The views of a scene show one set of named points, each view turned or mirrored, and shifted as a whole, with a little noise and some points left out.
(in the rows, 128 means zero)

Scene 1
View 1
j_861: [121 153 111 140 115 110 105 156 109 125  93 148 139 161 112  95 198 126]
j_748: [140 124 132 146 138 110  77 164 160 150 119 130 152 144 120 150 191 127]
j_507: [118 171 104 138 125  78 111 201  86 124 139 187  91 156 111 114 190 129]
j_225: [124 117 159 164 115 121  51 173 199 148 119  95 150 147  92 154 194 152]
j_628: [132 134 105 139 136 104  93 152 126 139  92 141 155 164 135 108 201 118]
j_373: [127 149 112 143 134  85 106 190 110 132 133 169 113 152 117 130 187 129]
j_655: [124 159  93 129 124  91 140 168  72 126 134 185  95 144 120 125 185 118]
j_822: [139 131 123 147 158  88  51 190 158 156 114 141 157 170 142 130 193 128]
j_94: [116 162 102 131  99 101 170 160  59 108 137 190  75 128  94 128 189 122]
j_563: [148 116 126 148 146 116  75 145 167 155 106 117 172 153 130 146 198 119]
j_529: [136 126 106 142 119 125 110 115 129 131  69 127 174 154 134 110 201 109]
j_288: [142 119 118 150 133 126  85 131 155 145  85 117 175 160 133 127 201 124]
j_125: [117 137 116 147 107 119  98 143 130 125  85 126 152 165 109  95 198 129]
j_559: [131 156 101 139 155  76  82 192 109 139 107 172 135 182 141  97 198 120]
View 2
j_655: [ 67 144  71 140 201  77 211 119 176 147 119 128 142 142 177 121 185 141]
j_373: [ 70 158  59 152 199 113 178 117 172 185 112 126 152 161 167 160 158 146]
j_628: [119 157 109 161 161 103 168  94 124 151 106 139 150 138 144 102 160 112]
j_225: [134 175 100 187 148 151 134 134 128 184  98  92 189 122  79 139 112 106]
j_861: [102 147 108 150 165 107 192 107 150 145 119 125 144 129 161 106 144 109]
j_125: [119 153 119 160 152 119 181 108 137 148 120 118 149 123 149 103 132  98]
j_94: [ 46 132  71 132 205  71 234 136 205 142 131 107 142 133 180 124 181 143]
j_563: [138 166 105 178 158 117 144 111 109 157  89 134 168 126  85 110 152 108]
j_748: [120 167  93 175 167 116 153 121 130 166  96 117 169 134  99 128 151 118]
j_529: [128 147 135 158 149  92 181  99 124 123 107 133 152 113 127  80 159  97]
j_288: [140 159 121 171 149 110 161 105 111 145  97 128 164 121 104  94 150  98]
View 3
j_507: [137 144 158 113 166 148 102 123 191  93 127 130 169  32 113 145 134  70]
j_529: [126 139 168  41 151 147 103 133  94 122 150 141 144 129 138 160 150 120]
j_563: [116 121 145  74 131 126 117 160 121 129 160 158 119 116 152 131 122 150]
j_822: [123 110 141  99 145 121 119 131 151 138 156 168 115  84 149 118 114 137]
j_559: [136 118 160  83 175 138 116 103 165 133 149 156 142  54 127 127 142  95]
j_655: [140 151 178  84 163 166  97 148 175  82 132 123 181  50 106 154 149  70]
j_861: [128 153 158  79 160 139 103 115 123 113 140 129 155  89 129 164 146  97]
j_94: [137 177 176  91 161 174  87 163 178  59 121 105 196  55  98 177 149  47]
j_125: [125 152 147  79 150 131 111 112 108 123 139 127 149 105 139 166 143 116]
j_628: [129 131 159  71 155 141 112 122 121 126 145 148 138  98 135 144 140 119]
View 4
j_94: [ 71 113  71 201  78  81 129  98 158 140 194 174 162 136  83 208  96  86]
j_861: [ 93 126 112 170 108  59 122  98  97 140 154 138 129 124 104 145 108  80]
j_288: [ 98 133 142 130 159 125 137 139 118 118 143 104 126 141 139 129 143  91]
j_125: [ 91 135 130 145 133  92 124  98 122 127 138 115 132 134 132 135 129  95]
j_655: [ 91 104  91 188  87  82 142 112 128 137 182 172 156 130  85 184  97  76]
j_628: [103 121 131 147 137  98 137 129 106 129 151 127 133 131 118 130 123  82]
j_748: [109 110 139 124 144 141 156 134 131 120 143 142 164 143 128 135 144 105]
j_559: [122 104 129 154 108  79 146 126  79 139 151 164 148 123  96 118 104  77]
j_563: [104 117 144 116 161 136 156 146 124 116 139 126 146 140 136 124 147  99]
j_225: [117 112 160 103 149 147 147 103 150 116 113 135 177 151 161 119 168 135]
j_507: [107  91  98 174  77  72 144  94 117 141 163 188 174 124  94 163 100  94]
j_373: [117  82 110 163  85  93 152 104 118 138 157 200 189 129 101 153 107  97]
j_822: [130  97 154 125 137 119 156 141  95 123 131 157 165 129 120 108 138  99]

Which points are out of place in each view (at most two, in the order of its rows)? Write none if all are in place.
view 1 => j_373
view 2 => none
view 3 => none
view 4 => j_861
